Each row is a point on a tangle of strands that fork, close into loops and nearly touch. The rows are in no order.
Two points are linked if the straight distance between their rows is under 132. Some points are linked to none.
minu: [-45  24  13 -25 -21  45  -9 -16  10 -38  58   7  16 -38  19 -42 -47  32
  35  -9   3 -60  20   2 -33  14 -32   2 -32 -15  49  28 -38  21  18 -10
  -6 -26 -34 -27  -2 -18  41 -19 -24 -37  21 -18  16 -17  -5  26  -6  45
  -5   4  37   7   4  10 -45  18  18  11  79  -3  -4  14 -29 -21  -9  18
   6  17  10  14 -15  65  10]
riba: [ 55   0  16 -14 -35 -11   3 -10 -35 -48  -7  -1  37 -39  -3 -27  13 -27
  45  11  39 -15  21   0 -49  32 -12  -1  13 -27  42  -9  27 -19  -2 -13
 -35 -22  18  -6  79  15  31  58   1  -5   3  13  22  12  22  17  23 -19
   0 -30  45 -24  24 -26 -38 -23 -19  18 -18 -17  12  11   2  10 -15  12
  -6  22   7 -13 -21  10  24]
sugi: [ 10 -33  -6   3  30 -31   0  -9  -7   2  -7  -3  23  28  -1  36  20  -8
 -26  -1   0  17  -7  31  12 -19  29  33 -10   0 -16  20 -21   2  -4  27
  16   3 -28  38 -35 -24  -2 -19   8  -6   2 -32  -4 -13 -14   0   5  12
  21  -4 -20  24 -28  15  17   7  -4  -8 -45  29   6  -3  28  -2  -2 -40
  22  17 -35 -14 -28 -22  -6]
Gobud: [ 16 -32  -4  10  -8 -30  24  -5 -35   4   7 -22 -13   7 -25  31   3  -2
 -36   3   3  21  10  11   2 -23  12  27  27 -10 -22  29  21 -16 -15  29
  24  -3 -12  25 -34 -17 -34  25  12  35   2   3 -15   8  -3   0  19 -49
  -5 -35 -27  34  12 -13   2  12   9   0 -41  13   9  22  38  11 -36   7
  41 -25  -5   1  22 -29  20]
kup: [-20 -14  23   0  69  13 -42 -22   3  37 -19  23 -11  28  24  16 -13 -11
 -17  12   8  32 -34  21  39 -10  24  12   7  20 -41   4 -11  16   8  -1
  -7  -8 -12  22 -43   8   4 -46  16 -24 -23 -17  16  21   5   3  -8   0
  28  28  -7  31  -5   2  22   6  23 -14  -5  12  17 -16  25 -33  15 -37
  13   0  -9 -14 -20 -14  -5]
zota: [-29 -13   6   7  33  -2 -28 -24  24  12  47  14 -46  10 -20  19   4  35
  10  -3  10  15 -35 -17  24 -15  42  -4  28  51  -3  -8 -33  13 -14 -20
   3   3 -39  24 -66 -10  20 -16  11 -32 -13 -46  24  18  17   3   0  33
   3   4   8 -12 -17  21  47  34   3  20  25  11 -14 -11   5 -29  10 -29
  -6  21  -3  -2 -10  36  -1]
vude: [  7 -25 -12  18  64 -48 -15 -18   7  11   5 -23   3   4   8  25  45  12
  -4  -5 -14  -3   0   4  24 -18  59  27  21  12  -3 -31 -26  12  -9  15
  21  23 -29  38 -77  -5  16 -33 -17  -8  24 -23 -13   5  15  23  -4  38
   5  -2 -34  24 -38  70  46  14  -9   5 -26  -5 -11 -13  34  17   1 -27
 -12  18 -12   8  10   8 -16]
fir: [ 27 -37 -15  21   0 -34  23  20 -32 -16  19 -13 -23 -21 -17  28 -12 -20
 -13 -25   5  10  21 -27 -23   6   5  -3  25  10   7  14  28 -22  -8  27
  -1   6 -14  -7   8 -22 -47  29 -20  54 -29 -17  -6  -1  -7  -1  31 -29
  -9 -30 -24  25  13   2  17  24 -17   1  -2 -22  14  18  18  50 -26  15
  12  -8   1 -11   0 -26 -10]
kufak: [ 34  -9  10 -12 -34 -17   5   1 -41 -51   4   3  43 -31  -5 -21  23 -25
  30   1  42 -21  27 -20 -55  20  -3   1  15 -26  50 -10   8 -11  -8 -14
 -25 -18  14  -5  68   9  14  45   4  -2 -17   7  31   9  32  22  24   2
   6 -24  49 -23  29 -29 -28 -16 -23  13 -10 -20  30  19   2   9 -13  18
  -4  23   8  -2 -21   8   2]
sot: [ 61  58   0 -31 -67   2 -11  -2  16 -30 -42   7  41  36  -1 -14  21 -38
  16  -3  24   8  42  10   8   3 -38 -13 -28  -3 -47   3  50   4  -7 -28
   0   7  15 -24  78  74  36  24 -15  15  33  88   9 -30 -55 -47  -6  30
   3   2  10 -62  63 -42 -34  -8 -24   8   7  19  20   9 -20  -9  -2  48
 -25 -22  -4  -4  -2  17  19]
vos: [ -7  58  27 -47  -9  13 -14   9  29 -25  -4  20  28 -37 -32 -29  12 -19
   4  23  40   9  23  21  31  20 -36  17 -12 -18  35  31   1  21  21 -48
 -11 -12  -9 -42  40 -14   3  10  17   0  41  21  26 -10  27  20  27  36
  -4 -21  13 -57  45 -23 -24 -15   7  29  -6   9  -5  41 -46 -12  31  35
 -21  20   8   4 -21  21 -10]
felam: [ -6 -30   2  11  35 -16   0   1  -3   0 -20  11  20  30  10  36   3 -22
 -36   9   2  26 -10  30  25 -15  18  20 -10  17 -20  22  -7  12  -7  15
  15   7 -14  35 -22  -9 -18 -16  17  -5  -7 -22   7 -21 -19  -5  -4 -11
  40  15  -9  25  -8  -2  17  -9   4 -29 -40  30   5 -12  28  -9   3 -32
  32   5 -33 -19 -30 -14   7]
rafi: [ 45  76 -15 -30 -34  42 -32  24  34 -12 -32  40  40  45  -8  -9 -11 -25
   4  -5  19   4  14  14  32  -3 -30 -20  -9  24 -46   2  32  36  27 -20
   4 -14  15 -36  55  65  22  13   2  12  41  89  -7 -11 -34 -10 -12   9
   0  16   9 -69  38 -23 -36   4 -31  -1   8  -7   8  24 -35 -11  23  71
 -41 -42  11   3 -10 -13  23]
pifo: [ 53 -36  -7  21   1 -30  -1 -12 -12  -7  30 -41 -10 -28  -5  16  22  55
  -8 -35 -58 -14   1  -4 -37 -26  14  25   8  31  23 -22 -49 -30  -2  37
  48 -13  -1 -15 -25 -37 -12   2 -27  20   5  -4 -21  16  -1   0 -22   3
  -6  -4   6  53 -55  47   6  21 -12  31   2 -36 -42  29  16   6  -2 -28
  -4   5   0  47   3   3 -25]
Vam: [-24 -17   6 -10 -36  25 -14  16  -1 -32  16 -22  34 -28   5 -34 -33   7
  11 -33   5 -20  14 -38 -43  -2 -16  -7   0 -10  46 -17 -28  15  18 -10
   1 -17 -20 -42  26 -25  10 -31 -22   2   8  -8  18 -22  15  30   4  43
  10 -11  34 -16  -3  -6 -39  17  13   1  14 -21  20  27 -32 -21 -19  58
 -15  29  -9   6 -14  32 -28]
gubi: [-53  23  -6   2  36   3   4  19  35  18 -38  10  17  24  25  17  17 -23
 -46  16 -27   4  -3  10  48 -16  14 -19 -10  31 -10 -11  38  17 -21  -7
   8  24  53  31  -2  34 -17  -5  15 -19  -9  27   7 -13  13   3 -46 -27
  43  38  19   6   4 -38   3 -23  -6 -54  -5   8  -8 -29  -2   6  19 -23
  19 -38  12  10  23 -15   9]
Tosa: [-32  -8   7   9  40   1  -3   4  10   1 -29  20  19  26  25  28   4 -30
 -45  14 -10  24  -8  18  43 -19  12   1  -8  33 -19   9  17  21  -9   3
  16  11  16  33 -11  15 -26 -12  19 -10 -12   5  14 -20  -3  -1 -26 -33
  51  32  12  25   5 -28   8 -17   1 -54 -27  17   3 -22  17  -3  13 -28
  35 -21 -12  -6 -14  -8   9]
bitu: [ -9 -21   2   7  45 -24 -30 -20  15  18  19   7 -31  12   0  19   6  13
   3  -6   9  16 -17   9  28  -8  50  15  21  37 -14  -7 -27  14 -15  -7
  -8  -4 -31  33 -54 -11  12 -30  -1 -24 -11 -46  16  18  10   6   4  43
  13   0   0  -5 -26  27  42  23  -5  11   7  14  -3 -17  20 -25   5 -31
   5  19 -19 -12 -19  14 -14]
Zomu: [ 19 -38  -5   4 -11 -24  11  23  -8  -5  12  -9 -14 -18 -23  37 -10  -4
 -21 -15  -9  10   4 -15 -15  -6  14  15  19  12   0  21   3 -21   3  34
   2  -7 -24   2  -2 -41 -28  13  -2  46 -10 -29 -18  -4 -10   0  19 -20
  -2 -18 -23  34 -20   4   0  24   5  23 -23  -9  -7  18   0  24 -27  24
  20   4 -11  -2 -16 -39 -18]
mutin: [-41  53 -32  -4  27   8   8  22  59  58 -53  -6  24  39  14   6  34 -19
 -43  14 -33 -17  -1  11  46  -6  20 -32 -13  16 -15 -31  37  -4 -17 -13
   3  31  73  28   6  36   0   1  21 -21  -6  20   6  -5  26  14 -50  -4
  26  21   7 -26  -6 -30  -6  -6 -26 -50   1   3  -7 -26 -21   7  16 -19
  -5 -43  31   8  37 -35   2]
soroz: [-45 -12  -9  26  19  -2 -11 -13  28 -46  70  -8 -36 -37  -4  22  -6  59
   2  -4   1 -13 -14 -25 -10 -26  34  13  -8  32  28   2 -31   5 -36 -10
  -9 -10 -34  16 -25 -21   6   0 -14 -24  -1 -23  23 -15   4 -29   5  31
  -7  25  29   2 -18  14  32  34 -20  38  50  -5 -15 -33  -4 -23  28 -29
  22  24 -40  12   4  40  -9]
zatik: [  8  -3  10 -31 -22  -2  -4  12 -15 -53   1  -4  48 -34 -15 -17  29 -15
  12   2  39 -15  18 -24 -33  12  -4   5  16 -20  48   1   2   2   0 -23
 -16 -17  -4 -28  57 -12  11  24   0   0  -1  12  44  -2  45  21  26  21
  12 -21  50 -34  35 -34 -29  -9 -15  17  -6 -18  32  40 -24   3   5  33
 -16  20   6   1 -20  15 -22]
Fofol: [-36 -13 -21  16   4  -8  -5  -8  37 -33  49  -7 -42 -44  11  13  -9  52
  -3  -6   1 -21  -9 -10 -13 -17  37  14 -16  36  32   8 -31   5 -28  -4
 -13 -11 -21  19  -6 -23   7   1 -18 -25  -3 -30   5  -4  -7 -19   5  37
  -8  10  34   5 -35  18  21  27 -14  29  41   1 -21 -43   2 -20  18 -15
  25  32 -34  -5  -8  24 -11]
kad: [-47  33  -7   5  37  33  17   9  66  65 -18   0 -26  44  16  16   0  -9
 -20  27 -37  -1 -40 -11  42  -2 -19 -38 -35  -6 -15 -25  16   5  -4 -30
  14  29  69  13 -25  48  26 -11  41 -26 -14  -8  10  -3  15   8 -34 -22
 -10  40 -30  -9  18 -38  -7 -12   1 -21   0   9 -33 -11 -16 -16  53   3
 -19 -64  34   2  59  -5  23]
liren: [ -7 -15  23   5  73  -1 -38 -37   2  46 -11  18 -24  29  11  17   5   4
  -8  -1  10  28 -18  13  39 -15  50   7  18  25 -22 -14 -27  14  12  -2
   1  -1 -31  29 -67   2  22 -34  -3 -24 -10 -22   6  27  19  14   1  21
  16   9 -21  20 -30  28  30  12  15   2   0   4   5  -7  42 -28   2 -36
   3   7  -1  -1 -10   2  -9]
veku: [ 24 -40  -2  17   0 -39   9  -5 -44  -7  13 -32  -7   5 -21  37   8  16
 -31   0   2  22   1   7  -3 -24   2  26  28 -21 -20  20  18 -33 -17  33
  34   5 -23  31 -41 -21 -15  15   3  33  -4  -2 -23  13   0   5  21 -38
 -17 -38 -32  52  -6  -1   2  27   8   8 -40   5  21  34  36  21 -32  -7
  20 -27   0   7  25 -45  17]
vop: [-39  46 -23   5  43  15   7  22  81  78 -37  -9 -11  38   9   6  14 -17
 -34  23 -36  -3 -23   2  42   5   0 -39 -20   2 -11 -39  26  -1 -12 -25
  15  37  78  21 -18  41  22   0  29 -24 -16   2  14   4  21  24 -44  -7
   3  24 -17 -28   7 -34  -8  -3 -15 -30  -2  -1 -25  -7 -19  -6  32   1
 -23 -50  39  -1  56 -27  16]
nup: [ 38  11 -33  28   5 -18  42 -20 -72 -12 -16 -25 -19 -31  -6 -44  13 -34
  -9  -1 -19  17  31  20 -21 -17  -6  10  19 -21 -18  -9  38 -20 -12  22
  -4  -6  36  12  29  18 -47  25 -17  19 -22  38 -33   3 -12 -32  31 -25
  -6 -38 -22  -6  19   6   9 -24   6 -38  -9   6  36 -34  35  50 -39  -8
  29 -12  -5 -18  37 -40  12]
ziga: [-62  -4  14 -19   9  32 -37   8   6  22 -12  45  -7  25  25 -11 -22  10
  27  17  17  -1 -40   4  52  45 -15 -24  -8 -17 -32  -4  11  23  10 -12
 -25  18  -7 -17 -37  -6  -5 -40  21 -27  -5  -2 -10   5   3   3  -7 -18
 -16  40   9 -12  17   0  37 -23  19 -26  25   2   3  -4 -21   1  25 -17
 -33 -13  26  -4  -2  23 -23]
tabem: [ 37 -19   7  28   4  -9   0   5  22 -18  42 -44 -31 -51   3  13 -29  53
 -17 -32 -32 -12   8  -9 -25 -19  19  20   7  28  45  -2 -32  -2   2  24
  14 -38  11 -15  15 -51 -32   7 -23  12   0 -20  -1   8 -23 -17 -14   9
  -2   4  23  22 -43  38  -3  23 -14  40  17 -50 -54   3  12 -25   8 -11
  11  16 -14  17  -5  18 -21]
bebek: [ 48  23 -15  36 -14 -14  46 -13 -85 -16 -15 -14  -7 -11 -18 -75  15 -41
  24   1 -22  24  30  16 -37 -13 -30 -12  17 -29   0 -11  20 -22  22  19
  11   0  39  10  52  22 -27  15 -22  12 -27  38 -52   2 -25 -25  21 -25
   3 -24 -23  -7   0   2 -29 -36  19 -36 -28  -2  37 -30  15  39 -36  -5
  17  -9  -8  -1  19 -48  26]
Somep: [ 37  -7 -17  30 -11 -29  39  -3 -64  -8  -3  -2 -21 -16 -13 -40   5 -47
  19 -28  10   5  47 -13 -42  12 -15  -6   6 -16  37  -3   9 -23  -5  19
 -14   5  21   5  39  18 -33  50 -30  21 -28   9 -17  12 -15  -3  23 -20
 -15 -38 -16  -1  19   9  13 -14 -12 -27   6 -11  21  -6  36  48 -47  -9
   8  24   4   0   5 -23   5]
pono: [ 44 -26  -6  24   1 -22  -1  -5   5 -16  39 -31 -23 -37  -1  17   1  53
 -10 -37 -47  -2   4   0 -34 -24  18  25   3  33  38 -12 -44 -20  -3  27
  24 -27   5   0  -9 -43 -15   8 -27   6   9 -15 -12  13  -4  -8 -16  14
  -4   0  17  46 -54  41  -2  23 -16  44   9 -30 -48  10  16  -8   5 -21
   8   6 -15  35  -8  10 -22]
nuva: [ -2 -20  21  16  84 -20 -31 -32   3  37  -8   5 -16  18   7  22  18   7
  -5   6   4   9 -10   6  46 -16  66  10  27  17   0 -35 -25  15  18   6
  20  20 -40  35 -85  10  28 -33  -7 -14  11 -25 -13  19  27  24   3  16
  10   9 -43  27 -40  60  34   9   7   4 -17  -7 -14 -14  49  -4  -1 -19
  -6   8   9  14  10  16  -9]
Bis: [ 65  13   2  47 -12 -20  34   1 -63  -2  -2 -18   3  -3 -39 -97   9 -37
  59 -17  -2  26  21  14 -45  -2 -48 -14  30 -25  24 -12   8 -24  31   8
  14  -1  34 -14  53   7 -24  25 -23  34 -34  29 -39  21 -29   8  23 -33
  -4 -36 -13 -12   4  14 -36 -26  26 -29 -40 -17  27  -9   2  15 -36  -3
   0  15  -5   3   0 -41  31]
sasir: [ 20 -29 -16   8  40 -44  -6 -17  -7   4   1 -17  14  14   4  27  45   9
 -15 -13 -14   3   0  18   3 -21  46  37   1   0  -9  -3 -27  -3  -8  28
  15   8 -27  43 -53 -23  14 -27 -12 -11  16 -25 -13  -1   0   7   3  41
   7 -10 -26  32 -40  45  28  11  -9   8 -33  17  -2  -6  28  13  -4 -44
   1  21 -27   1 -10 -15 -20]
Vok: [ 25 -34  -5  13 -14 -11   9  25   3  -5  15 -21 -11 -33  -8  32 -27   8
 -14 -27 -12  -5   0 -27 -28  -5  14   8  12  25  16   6  -6 -12  13  28
   2 -17 -11 -12  16 -49 -29   3 -16  46 -14 -36 -17  -9 -15  -6   9   0
  -3  -9 -11  25 -31  16  -1  31  -4  28  -3 -27 -20   9  -9  12 -15  28
  11  21  -6  -7 -18 -29 -32]
gab: [-59  14  23 -21 -12  54 -27   9  13  36  -3  54   2  42  23 -10 -18  26
  32  11  17  -7 -38   3  49  45 -11 -30 -14 -48 -33   1  -2  25  23 -12
 -37  11  -2 -26 -51 -21  -2 -22  28 -34   5   1  -8   1  22   5 -21 -31
 -35  41 -17 -12  13  -4  20 -23  21  -3  35  -1  -7   3 -28  -1  33 -27
 -32 -28  42   4  10  19 -11]
sulo: [-51  26  13   1  -8  60  21   9  28  58   0  30   6  76  21  13 -11  20
  13  13 -13 -16 -49   1  28  11 -26 -35 -41 -54 -31  -9 -11  24  16 -16
 -11  16  20 -26 -32  10  23  -4  49 -29  -1   0   6 -18  15 -22 -38 -40
 -45  49 -55 -13  16 -17   0 -41   5   4  17  16 -26 -10 -21  -7  65 -28
 -13 -55  36   5  44  20  10]
ronak: [ 70  28  24 -23 -50  -4   0 -11 -22 -51 -38 -11  20 -32   4 -25   6 -27
  56   6  41   1  22  12 -22  35 -27 -11  -7 -23  19   2  55 -21   0 -12
 -38 -24   8 -27  77  21  56  57 -22  -3  30  40  16   2   7  -5  25 -29
  -3 -29  27 -35  17 -40 -43 -26  -9  26 -16   7   3   6 -19  16 -15  23
 -11  25  -4 -20 -14  16  31]
pulid: [-32 -22  10 -19 -39   0  18  35   4  -1  -9   1  -1 -13  -8   4 -11 -13
 -14   0  -1  -7  17 -32  -4  -5   6  -9  -5  -8  14   3  -3  16  -5   4
  -7   3 -18   1   1  -8 -26  -2  -1  28 -10 -22 -19 -15   0  10  18  12
  13  -4   1   1 -14 -15  -7 -21  20   1 -35  -4  -2  15 -16  -2 -37  44
   0  47 -15  12 -16  -5 -19]
tes: [ 66  50  28 -28 -61  -9   1 -20  -4 -43 -38  -8  34  -6  -2 -13  13 -26
  35   7  27  14  28  17 -11  26 -28 -13 -12 -23 -22  -1  67 -15  -7 -17
 -31  -7   3 -21  85  38  43  39 -23   2  30  65   5 -18 -14 -39   8  -5
   0 -19  14 -39  29 -39 -49 -28 -13  28 -19  18  19  -5 -19   7 -12  36
 -11   7 -15 -22   1  16  40]
Vimov: [  4 -15   2   3 -17 -24  34   7 -21  10  -4  -9 -15   8 -20  25  -1 -25
 -42  10   1  12  16  12  13 -17  16  14  24   1 -17  29  20   6 -17  23
  14  -3  -6  23 -26   0 -40  33  21  38  -1   4 -17  -2 -11  -4  12 -49
  13 -23 -15  13  16  -9   4 -15  10 -13 -38  11  -1  13  26   5 -44  18
  50  -7  -7   7  15 -16  15]
zinid: [-57  25   9   1  21  45  15   7  40  58  -6  11 -20  51  19  11  -7  11
  -1  24 -24  -9 -50 -10  37   2 -27 -36 -37 -29 -28 -14  10   9   5 -23
   6  23  41 -10 -27  32  23 -14  45 -23  -8  -2   5 -16  15  -6 -33 -31
 -27  44 -37  -6  24 -30   0 -31  14 -12   9  12 -27 -12 -22 -17  66 -12
 -17 -63  35   7  56   9  16]
poto: [ 54  59  -9 -28 -49  20 -30  13  20 -24 -36  21  47  50   1  -9   8 -40
  15  -5  24   5  31   6  21   1 -36 -18 -16  15 -50   1  44  25   9 -28
   4  -1  19 -35  69  79  29  15  -9  14  34  94   6 -22 -49 -36  -8  28
   7  12   9 -74  64 -32 -31   4 -35   0   6   5  19  19 -23  -9  11  60
 -36 -32   5   2  -5   7  15]
Vob: [-50  30  22 -17 -25  61   1  15  21  52  -1  42  11  63  25  -1  -9  36
  24  10   7 -14 -40   6  35  36 -16 -27 -33 -71 -32   1 -16  31  22 -12
 -32  12   3 -28 -47 -21   6   3  45 -42  10  -3   2  -4  17 -13 -38 -36
 -44  45 -44 -11   7  -3   7 -39   8   6  24  10 -21  -1 -24  -3  50 -36
 -19 -34  43   5  22  18   6]
mura: [-37   4  10 -17 -26  38 -17   0   5 -35  34 -16  22 -40  11 -47 -49  21
  22 -23   0 -35  11 -10 -36   7 -28  -4 -10 -12  48   5 -34  20  26  -9
   0 -22 -28 -35  11 -29  26 -32 -28 -19  21 -10  18 -17   1  32  -2  45
  -1  -6  40  -9  -4   9 -45  22  16   1  42 -11   5  22 -32 -28 -13  49
  -5  19  -3   4  -8  48 -12]
tup: [ 54 -42 -18  16  -1 -39  -3 -11 -29   1  15 -51  -6 -29  -4  18  36  47
  -1 -13 -54 -16  -9 -23 -42 -27   8  19  21  30   0 -22 -38 -53  -8  35
  70   8  -6 -16 -30 -21   0 -15 -22  36  -3  -1 -38  17   0   8 -22 -14
  -8 -11 -13  51 -55  54  17  13   0  19   3 -26 -21  29  21  31 -14 -32
 -16  19  24  51  19 -21 -22]
Bod: [-43 -10  21  -7  51  24 -38  -6  11  31 -19  29 -21  25  29  11 -18  -8
  -6  25   8  27 -43  12  38   6   0   4   5  16 -43   2   3  14   4  -5
 -17   4  -3   7 -27   9 -11 -43  24 -21 -19 -13  14  24   5  -1 -13 -21
  26  39   8  21   5 -12  26 -10  28 -23   0  14  11 -25   9 -30  26 -23
   5 -10  -5 -14 -15  -7  -7]
zof: [ 17  11 -18   9 -12 -24  37  -6 -57  -6  -6 -15 -11 -14  -2 -25   7 -38
 -10   4  -8  -3  44  13  -2  -8  13  10  31 -15 -24 -14  42   5 -23  24
 -16 -12  25  13   2  23 -47  24   0  26 -25  32 -19   5 -10 -16  18 -22
   1 -30 -13  -8  33   2  14 -22  -5 -25 -12  -8  27 -13  15  36 -55   9
  34  -9   0   0  36 -21   6]
goro: [ 55   3  -2  38 -22 -24  32  -3 -66   6   1  -5 -10 -13 -28 -77   8 -44
  51 -28  10   7  38   5 -55   7 -33 -12  11 -29  42 -14  -6 -27  16   9
  -5   0  36  -4  52  18 -15  49 -20  21 -27  10 -23  22 -20  16  15 -22
 -19 -42  -7  -7   8  13 -14 -15   5 -22 -14 -20  17  -3  23  22 -43  -9
   8  32   0   1  -6 -22  16]
Dap: [-13 -10  10 -22 -26   5  -8  18  -9 -46  10  -6  50 -31 -12 -21   9  -6
   5 -13  21 -14  16 -34 -44   8 -13   3   7 -11  53  -3 -18   7  13 -27
  -4 -12 -14 -38  49 -23   8  -7 -13  10  11   9  48 -12  45  30  14  32
  15 -16  41 -30  26 -21 -37   4  -1   8   5 -20  34  37 -33  -8   1  49
 -15  14  -8   1 -16  29 -32]
nev: [ 53 -50 -16  15  -3 -35  -9   0 -45  -7  19 -45  -3 -19 -15  28  24  38
  -5  -3 -29  -1  -9 -15 -30 -19  -4  17  28   9 -10  -4  -9 -64  -3  38
  54   8 -15   3 -26 -35   1 -13 -19  41 -20 -16 -31  25  -5   2   6 -12
  -9 -23 -25  59 -34  34   8  36  -5  17 -12 -24   0  40  15  37 -17 -23
 -17  -7  25  34   9 -46 -14]
Dizit: [-40  37  21 -38 -24  21  -1  -3  22 -23  10  22  30 -35 -22 -26 -31   2
  23   5  14 -11  18  14 -18  36 -49  15 -20  -8  50  30 -19   8  24 -51
 -17 -12 -18 -39  23 -27  19 -25  -1 -13  62   2  32 -13  35  40  10  53
 -16 -15  16 -19  21  -6 -31  21  23  27  31   9 -12  25 -54 -19  11  45
 -13   7   1  -6 -23  53 -11]
padi: [-42 -27 -10 -12   3   1 -11   9  17   2 -19  24  -9   3  25  -1 -17  -8
   6  21  13  -3 -24  14  22  25   4  -6 -20   9 -10  11  -6  19 -10  -4
 -12  17 -19   8 -11   0 -11 -39   9 -15  -7 -30  -9 -10 -19  -6  13  18
  10  21  23 -14  -7   4  43 -15   8 -32  -2  27   1 -27  -1 -10   4  -8
 -14  34 -19 -26 -31  20 -15]
nudat: [-45  39  16 -33 -25  32   5 -20  23 -31  40  31  30 -27  -6 -26 -42  23
  34   4  15 -45  21   9 -24  40 -51   8 -27 -13  47  39 -28  12  14 -35
 -17 -20 -25 -25   6 -25  39 -20   2 -34  45 -16  25 -13  15  34  -3  55
 -14  -2  23   2   8   6 -30  33   9  17  69  15 -11  13 -42 -19   3  19
  -7   6  13  -3 -30  72  15]
Nem: [ 66  54  27 -24 -80  -2  -5 -17   6 -33 -48 -11  23   4  -6 -16  21 -35
  30   3  21  21  43  16  -7  12 -44 -17 -27 -25 -31   0  53 -24  -3 -24
 -20   7  10 -17  80  50  49  35 -29  10  29  82   2 -21 -44 -48   2  10
   6 -10   7 -44  44 -52 -56 -19   4  27  -9  28  12  10 -22  -5 -21  39
 -10  -2 -14  -9   6  12  27]
nema: [-57 -24   2 -15   6  18 -25  12   9   4 -22  36   1  16  25 -15 -20   1
  17  17  11  -4 -26  11  39  33 -11 -20 -21  -8 -12   1   1  24  -6 -12
 -12  23 -11  -4 -20   3  -9 -46  11 -23  -9 -17 -11 -10 -10  -4  10   8
   5  31  22 -19   9   1  40 -25   9 -40  11  18   7 -16  -8  -3  16 -16
 -34  13   2 -17 -24  31 -18]
Dek: [-21 -27 -18  -8 -12  -9   9   7  26   6  -7   6 -14 -13  10  13 -11   3
 -10   8   2  -5 -15   7  -4   6  20  14 -19  13   0  19 -20   6 -12   5
 -15   2 -18  20   0 -18 -10 -16   0  -1   3 -44 -18 -13 -19  -7  13  30
   6   6  12   2 -33  12  22  -3   9  -4 -13  31  -9 -28   0  -9  -4   5
  11  45 -34 -28 -37  -6 -11]
fogen: [ 38 -57 -12  26   9 -42  -1   1 -53 -19  19 -42  -9 -12 -16  30   7  23
 -10  -5  -4  21  -1  -6  -9 -11 -16  14  39 -15 -18   6  23 -58 -13  32
  40  13 -20  21 -31 -24 -15   6 -13  42 -18  -9 -18  27   1   9  30 -27
 -19 -35 -27  58 -16   8  12  41  -6   5 -23 -15  26  35  30  35 -21 -17
  -7 -31  14  15  19 -47   8]
zomoz: [  9  63 -88 -23  -4  56   4  33  42  61 -43  62  50  55 -19   9  28  -1
 -21  29 -11   5  -9  22  -6   8 -14 -27 -38  -7 -38  -8   1   2  20 -11
   4  20  41  -3  51  57  35  20  25  -8  25  36   6 -19  20  17 -19 -12
 -13   0  14 -50   8  -8 -52  11 -37 -11   1  24  22   2 -52 -11  40  34
 -44 -68  -8 -34 -23 -49  44]
dute: [ -2   2   6  -5 -26 -18  34  11 -30   9 -11  -1 -12   2 -14   2   1 -33
 -29  14  -3  -4  36   4  12 -14  17   2  24  -5 -16   3  30  19 -21  18
  -6  -7   6  14 -14  21 -46  29  20  32 -20  16 -16   2  -5  -5   3 -25
  17 -19  -5  -8  26  -6   7 -29   5 -17 -32  -8   1  14  14  11 -56  24
  37   1   4  17  25  -9   7]
rut: [-22 -17 -21  -4 -20  -2   5   5  35  -9  16 -11 -32 -40  15   7 -20  26
 -12  -7  -4 -22  -8  -5 -19  -4  28  12 -22  22  26  10 -26   2  -8   2
 -14  -7 -18  12  10 -27   1  -5 -14  -7   6 -40 -18  -7 -14  -6   7  32
  -7   1  24   7 -47  20   8  16   9  19  12   9 -27 -35  -3 -13  -5  14
  22  47 -29 -17 -24  -2 -17]
kis: [-52   5  28 -13  41  44 -16 -12  16  44 -17  27 -28  31  26  14 -15   3
 -13  39  -1  10 -56  -2  32   1 -12  -2  -7  -2 -47   2  -4  10   8  -8
 -18   1  15  -2 -30  24   0 -40  38 -26  -3  -9  13  30   9  -7 -25 -38
   3  47 -10  35   8 -28  13 -18  35 -15   6  18   1 -30   3 -34  47 -28
   3 -31  12  -4  10  -9  10]
nifu: [ 27 -22   2  26  -9   4   0  23  21  -8  27 -46 -19 -48   6   9 -49  29
 -15 -32 -16 -22   5 -28 -28 -12  16   8   6  26  34  -2 -11   4  13  24
   3 -30   3 -27  29 -48 -27   1 -26  31  -8 -26  -7  -5 -28 -10  -4  10
  -2   0  12   7 -40  28  -8  22 -13  26  18 -46 -39  -4   2 -10  -4  20
   8  32 -11  -7 -11  -2 -32]
liviz: [-45  18  21 -22  24  55   7 -30  17  54 -13  27 -28  54  27  16   0  24
 -25  39  -1   1 -61 -11  12   4  -5   1  -1 -18 -39   8 -36   3  13  -8
 -23   7  -2  -4 -28  24   5 -25  45 -51   6 -20  23  45  10 -25 -38 -32
 -13  46 -24  28   0 -16  15 -29  21  -7  17  24   8 -32   9 -34  51 -56
  -1 -27  27 -10  14  -3  10]
puzu: [-50  -7   6  12  20   8 -18 -15  34 -17  67   5 -36 -13 -32  20  -3  53
   8   0  10  -2 -39 -35  14 -25  35  -1  20  55   6   2 -31  11 -20 -21
   5  -1 -45  10 -59 -23  14 -12  11 -20  -9 -39  36  -5   6 -15  -1  31
  -3  10  12 -12  -4  12  48  44  -1  33  38  -1 -20 -17 -13 -28  21 -27
  12  30 -16   5   5  43   3]
dal: [ 35 -26 -24  33  -2 -37  36   6 -48  -9   8  -8 -31 -19 -18   0  -1 -36
   3 -33   9   9  43 -25 -30  11 -10 -10  11  -2  25  12  23 -26 -11  16
  -2  17   3   0  33   3 -45  47 -31  41 -28  -3  -7   5 -13  -4  31 -24
 -19 -40 -27   9  20   6  28   7 -21 -17  12 -18  17   2  36  58 -36   1
   7   6   2  -9   7 -20  -2]

A fork is a point with three links, a tip a point with one. Leave the first point through the second and follow the links. Name the first fork or tip that comes.
kufak / riba => rafi
rut / Fofol => liren
zatik / Dap => Dizit

A piece is all that can be reached along the links. How many separate loops has the piece of each point below (a circle has one, a figure eight two, a Y none), and how many tips (points with one link)?
zota => loops 1, tips 1
nifu => loops 1, tips 0
Dap => loops 0, tips 2
